Each row is a point on a landscape with many valleys, with its height.
From any point a ball rolls to the lowest of the 6 points nearest to it. It stops when none of these is lower. Distance is the straight distance between rows; heights are no part of it.
(173): [  1  -3 -10   2   0  12   3   3   0  -2 -16   7   7 -15  -3  -6   0   3
   2  -9]  height 59.7
(945): [ 10  16  18 -23  -4   7   0   3  16  -8 -17 -23   3 -13 -13  -7  13   3
 -13  19]  height 80.7
(816): [ -5   5  -2  -8   2  -6  -7   2  -4 -12  18  14   9   9   7   1  -4  -6
   8 -24]  height 54.3
(849): [ -1   1  -2   3 -12  10   4   3  -2   1 -17  -9 -11 -10  -9  -3  15   5
 -10  16]  height 75.9
(59): [  0 -11 -10  26  -7  -7  13 -11 -10  22   4  -4 -26  12   7  15  -7   9
 -11  23]  height 78.7
(439): [ -7  -5   2  -2  11 -21  -9   5  -8 -20  30  15  -3  22  13  12  -7  -9
   5 -20]  height 32.0
(810): [  1  11   4 -13  -1  -8 -12   8   3 -14  15   6  14  11   7  -6  -4  -2
   3 -12]  height 52.0
(225): [ -2  -2  -8  13 -12   7   6  -3  -5   9 -17  -4 -14  -5  -2   4   7   8
  -9  11]  height 76.4
(171): [  2   1   4  -5 -12  17   7 -10  -6   6 -17 -21 -14 -19 -17  -6  18  -1
 -15  20]  height 73.9
(212): [  1  -5  -7  21  -6 -28  13 -13 -10  20  31  -6 -20  27  17  18 -14   0
  -9  35]  height 53.2
(103): [  0   7   0   0 -12   1  -5   5   1  -5  -8  -2   1  -5   0  -6   2   7
  -6   3]  height 65.7
(724): [  5  -3  -5 -20   4  20  -3   1  18   0  -1   3  26 -15 -13 -10  -6  -7
  23 -17]  height 41.3
(182): [  0   1  -5  10 -19 -18   7  -5  -5  12  21 -15 -18  20   8   7  -2   9
  -8  34]  height 53.0
(457): [ -3   7   2   8  -6 -16  -7   8  -4  -2   9   1  -3  14   7  -3   0   6
  -5   1]  height 75.2
(881): [ -3  -9  -5  -4  16  -3  -7   1  -8 -10  28  23   5  12   5  14  -6  -8
  16 -34]  height 44.5
(931): [  4  15  16 -11 -15  -5  -5   5   4  -4  -3 -15  -2   0  -4  -7   9  10
 -12  22]  height 78.6
(857): [  8  11   7 -21   3  10  -6   4  20  -9 -12  -7  18 -11  -6 -13  -2   3
   7   2]  height 59.3
(63): [ 11  17  14 -33  10   8  -7   2  33  -8  -9 -13  24 -11  -8 -11   0   1
   8   1]  height 53.7
(278): [ -5  -1  -4   7   2  -1   0   4  -5  -3  -4  13   3   1   7   2  -1  -2
   0 -15]  height 49.0
(675): [  0  -7  -8  16 -12 -12  11  -8 -10  22  10 -11 -25  12   7  10  -5   6
 -10  28]  height 56.4
(310): [ -2   1  -5 -16   5  10  -8   1   7  -3  15  15  19  -3  -1  -5  -4  -9
  19 -24]  height 60.2
(591): [ -8 -17  -6  28   4  -6  11  -4 -16  23  -9   6 -15   5   5  10  -3   3
  -5  -1]  height 67.1
(482): [  3  17   7 -21  -2  -7 -11   7  12  -9   6  -1  17   2   4 -13   0   2
   3  -3]  height 51.3
(515): [  4   6   1 -26   9  23  -4  -1  23  -4 -15  -8  22 -23 -14 -15   0  -3
  14  -5]  height 45.3
(978): [  5  15   6 -25   7   2 -11   4  15  -7   8  -2  22   0   0 -12  -4  -1
  15 -11]  height 50.6
(692): [  3  14   5  -8  -6  -8 -10   8   4 -10  -1  -3   7   2   3 -11   4   6
  -1   2]  height 54.7
(631): [ 10   7  11 -13  -2  22   2  -5   8  -6 -27 -17  -1 -29 -21 -12  14  -4
 -10  15]  height 62.7
(329): [-2 -1 -8 15 -6  0  5  4 -6  3 -8  3 -5 -4  4  1  2  4 -7  0]  height 63.1
(82): [ -5  -1  -2  20  -7 -22   0  -1 -10   9  12  -4 -14  17   9  10  -3   4
  -8  16]  height 73.3
(299): [ -3   1 -11  -7   2  13  -2   2   5  -4  -2   9  16 -10  -1  -5  -5  -2
  13 -20]  height 82.1
(243): [  2   2  -5 -13   2  16  -1   4  11  -4 -18  -1  15 -19  -9 -14   1  -4
   5  -8]  height 56.9
(959): [  0  -3  -9 -16   5  22  -6   2  15   2   8  10  24  -9 -13  -6  -7  -9
  30 -21]  height 46.1
(142): [  9   1   2 -19   4  19  -2  -1  15 -11 -24 -11  13 -28 -17 -14   6  -4
   1   5]  height 54.1
(302): [ -1   1  -6   4  -1   5  -2   2  -1  -1 -11   8   6  -7   0  -4  -1   1
   1  -9]  height 56.2
(883): [  1   2  -6 -10  -1   5  -7   6   1  -5   3  10  13  -2   2  -5  -2   1
   7 -18]  height 70.6
(235): [ -6 -14   3  27  15 -22   3  -5 -16  10   8  13 -13  22  15  17  -8  -5
  -4  -1]  height 72.2
(114): [  5  10  17 -15 -15  10   8  -5   1   1 -13 -30 -12 -10 -17  -6  19   4
 -17  25]  height 69.6
(589): [  8  19  14 -28   8   2 -11   4  28  -8   0 -10  24  -3  -2 -12  -3   4
   9  -1]  height 51.2
(1042): [ -3 -16  -2  33   5 -12  11 -12 -16  28   3   2 -23  16  13  13 -10   0
  -7  19]  height 82.4
(590): [ 3  8 -1 -5 -6 -4 -5  8  0 -7  0  3  7  1  5 -9 -2  4  0 -5]  height 61.3
(388): [  4 -14  -4  28   4 -17  18 -14 -16  29  16  -2 -24  20  16  17 -15   1
  -6  28]  height 22.4
(994): [  7  10  12  -9 -11  13   4  -5   5  -2 -20 -22  -9 -17 -19  -9  17  -1
 -18  21]  height 67.0
(387): [  2  -8  -9 -16   5  29  -4  -1  21  -2 -11   1  27 -25 -16 -14  -3  -8
  28 -15]  height 32.7
(892): [ -7  -5  -4  15   0 -14  -2   1 -12  -1   6  10  -5  10  11   5  -3   1
  -4 -11]  height 56.6
(155): [  2 -11  -7  21  -6 -19  17 -10 -12  21  22  -8 -23  22  14  17 -10   2
  -5  33]  height 50.1
(476): [ -3 -12  -7  22  -3   1  11  -9 -10  18  -9  -5 -20   2   3  13   3   5
 -11  13]  height 16.0
(1050): [ 5  8 -1 -7 -3  4 -5  6  3 -9 -8  1 10 -6 -1 -9  1  7  1 -2]  height 62.6
(966): [ -3  -8  -9  18  -4  10  10  -3  -8  10 -23   0 -11 -12  -2   3   4   6
 -10   3]  height 68.5
(1021): [ -9   2   1  18  -3 -31  -5   2  -8  -1  23   6 -12  29  12  11  -2  -4
  -8   7]  height 54.6
(320): [  2   7   1   2 -17  -6  -1   2  -2   2  -1 -10 -10   4   2  -2   9   9
  -9  19]  height 90.3
(695): [  0  -7  -8   9  -8  20  14  -8  -7   3 -26  -9 -16 -24 -18   0  15  -1
 -15  12]  height 78.8
(72): [ -7  -9  -8  11   9   5   5  -1 -11   2  -2  18   3  -3   4   4  -8  -1
   5 -25]  height 45.1
(628): [ -5  -8   0  30   6 -27   6  -8 -15  15  20   5 -18  27  17  18  -9  -9
  -6  19]  height 73.2
(109): [  3   8   7  -3 -17  -8   0   2  -1   3   7 -22 -15  11  -2  -3   9  10
 -11  31]  height 78.1
(1028): [ -9 -12   1  23  15 -12   2  -3 -15   8   1  20  -5  11  10  11  -9  -2
  -2 -17]  height 59.0
(879): [ 12  14  18 -26   4   6  -4   1  23  -9 -17 -16  12 -14 -12  -9   5   3
  -4  11]  height 88.1
(991): [ -2  -2  -2  12 -11  -6   5  -2  -9   7  -5  -1 -13   5   7   3   3  10
  -8  12]  height 79.5
(70): [ 10  17  15 -23   0   2  -7   4  18 -10 -10 -13  14  -8  -6 -10   4   8
  -6  12]  height 58.5
(657): [ -1  -8 -10  -3   7  14   2   0   0   0   7  18  17  -6  -2   2  -8  -9
  16 -29]  height 59.5
(950): [ -5  -7  -6  18  -1   0   8  -3 -11   8 -11   4  -7   0   5   3  -1   5
  -5  -2]  height 58.4
(27): [ -1   7   2 -19   4 -10 -14   5   2 -17  30  13  12  15   7  -1  -5  -9
  13 -16]  height 61.0
(180): [  4  11  12 -10 -15   2   2   1   3   2  -8 -24 -11  -5 -10  -7  15   7
 -15  25]  height 70.9
(326): [  3   4   6 -26  12  20 -12  -2  39   3   1  -8  28  -9 -17 -13  -6  -7
  31 -13]  height 33.9
(745): [ -4 -12   3  11  15 -11   1   0 -14  -3  13  22  -2  11  10  13  -9  -8
   3 -25]  height 38.8
(904): [  3   4  -5 -18   3  14  -6   2  12  -4   5   5  22  -3  -2 -12  -4  -7
  20 -17]  height 52.9
(112): [  3   2   6  -6  -5  24   9 -10  -1  -2 -26 -16  -9 -28 -23 -10  19  -6
 -13  13]  height 67.5
(3): [ -6 -13  -6   9  14  -3   1  -1 -12  -2  12  18   2   8   8  10  -8  -5
   7 -31]  height 43.1
(32): [ -6   4   2  -2   4 -18 -10   2  -5 -16  25  15   2  19   9   5  -4  -4
   4 -19]  height 38.9
(778): [  4  -2  -2  -2   0  26   8  -6   2  -5 -31  -7  -1 -36 -21  -8  13  -9
  -9   5]  height 67.6
(152): [  2 -10  -3 -16   7  29  -8  -5  34   3  -2  -7  30 -19 -27 -14  -2  -9
  39 -13]  height 26.7
(49): [ -8 -11  -6  26   7  -5   6   0 -10   9  -3  12  -7   5  11  12  -5  -2
  -4 -13]  height 51.6
(432): [  6  14   9 -14  -2  -2  -8   8  13  -8  -7  -7  10  -6  -3 -12   2   7
   1   5]  height 53.3
(85): [  0 -20   2   2  30   0   4   1 -17  -9  26  26  -6  14  10  25 -12 -11
  17 -34]  height 30.2
(539): [  1  -3  -4   3  -6  13   7   0  -4  -1 -26  -4  -6 -19 -13  -6   9   3
 -10   6]  height 73.1
(344): [  1   2  -3   0  -3  11  -2   5  -1  -1 -20  -3   0 -15  -6  -5   6   3
  -4   0]  height 68.3
(863): [ -6   3  -4  18  -8 -16   0  -1  -5   8   5  -1 -14  15  10   7  -1   4
  -9  13]  height 80.6
(1057): [ -8   8   1  12 -15 -20  -3   2  -4   2  16  -5 -12  20  10   5  -1   6
  -6  18]  height 65.2
(728): [  6   8   3 -10   0   8  -2   5   6  -7 -16  -5   9 -14  -4  -9   3   5
  -2   0]  height 68.8
(460): [ -5 -19   5   7  25 -13   1   3 -17 -11  23  21  -7  22  11  23 -12  -9
  10 -27]  height 28.7
(664): [  1  -1  -5   9  -9   2   2   5  -4   0 -14   0  -6  -4  -1  -3   5   8
  -6   6]  height 68.6
(402): [  2   3  -2 -23   5  14  -7   4  21  -2   4   1  25 -13  -9 -13  -5  -5
  22 -13]  height 45.0
(782): [ -1  -1  -7   6 -17  -1   7  -7  -6  11  -1 -15 -23   4   1   5   8   9
 -12  26]  height 69.8
(726): [-10   0   5   5   7 -32  -9   6  -9 -21  31  12  -9  32  14  12  -6  -7
  -4  -5]  height 30.0
(673): [ -9 -18   5  27  22 -14   7  -2 -22  10   8  17 -10  16  14  16 -10  -6
  -1 -14]  height 80.2
(382): [  9  11  10 -29  10  13  -6  -2  27 -10 -14 -15  22 -17  -9 -15  -2   0
   6   4]  height 66.8
(44): [ -6  -6  -7  24  -3 -17   7  -3 -10  16   5   2 -16  15  11  10  -3   3
  -7  10]  height 83.6
(971): [ -3 -10  -4   6  11   3   3   2  -9  -1   8  22   6   2   8   8  -9  -3
   8 -30]  height 41.4
(233): [ -8   4  -1   6   4 -12  -6   2  -8  -7  15  12   3  13  10   7  -4  -5
   1 -15]  height 47.9
(1035): [  2   3   0   1 -17   3   6  -5  -4   9  -7 -21 -19  -2  -7   0  14   6
 -14  25]  height 75.3
(534): [  9   8  11 -16  -5  11  -2   0   9  -7 -21 -13   3 -21 -15 -11  14   1
  -9  13]  height 74.9
(174): [  4  -8  -8  -9   4  24   3   0   9  -4 -22  -1  14 -31 -12 -14   0  -6
  10  -8]  height 42.8
(291): [-10  -3   3  15   6 -28  -4   3 -13  -5  23  10 -11  27  16  13  -6  -4
  -5   0]  height 39.9
(217): [  3   3   0  -4  -6  13   2   0   3  -4 -22 -12  -6 -20 -13  -8  12   1
  -9  11]  height 71.9
(440): [ -4  12   6 -13  -1 -14 -13   7  -2 -15  19   7  10  16  11  -4  -3  -3
   3 -11]  height 48.7
(333): [ -4 -11   5   7  17 -18  -3   3 -15 -12  25  18  -5  26  14  18  -9 -10
   3 -20]  height 26.3
(669): [ -4  -6 -10  12   0  10   7   0  -4   3 -15  13   4 -11   0   0  -3   4
  -3 -13]  height 51.5
(383): [  2  -1  -4   6 -19  -8   6  -5  -5  12   7 -15 -20  11   6   3   3  10
 -13  27]  height 58.6
(779): [  4  12   4  -5 -10  -2  -4   8   3   0  -9  -8  -1  -1   0 -10   9   6
  -9  15]  height 69.7
(1012): [ -5 -14  -7  -1  17   8   2  -2  -8  -1  21  24   6  -2   2  14  -8 -11
  20 -38]  height 35.3

Call two points neighbours if one is among the 6 nearest of the other. Go from one point of each pair to the other, from neighbour to neighbour, staying as low as possible. Name the highest point that can't be avoided.
(388), (476) -> (1057)
(333), (476) -> (950)
(152), (333) -> (482)

Write out the way that a ball takes from each point below.
(991) -> (950) (49) (72) (971) (1012) (85) (333)
(173) -> (669) (72) (971) (1012) (85) (333)
(278) -> (72) (971) (1012) (85) (333)
(109) -> (383) (182) (155) (388)
(863) -> (383) (182) (155) (388)
(299) -> (904) (724) (387) (152)
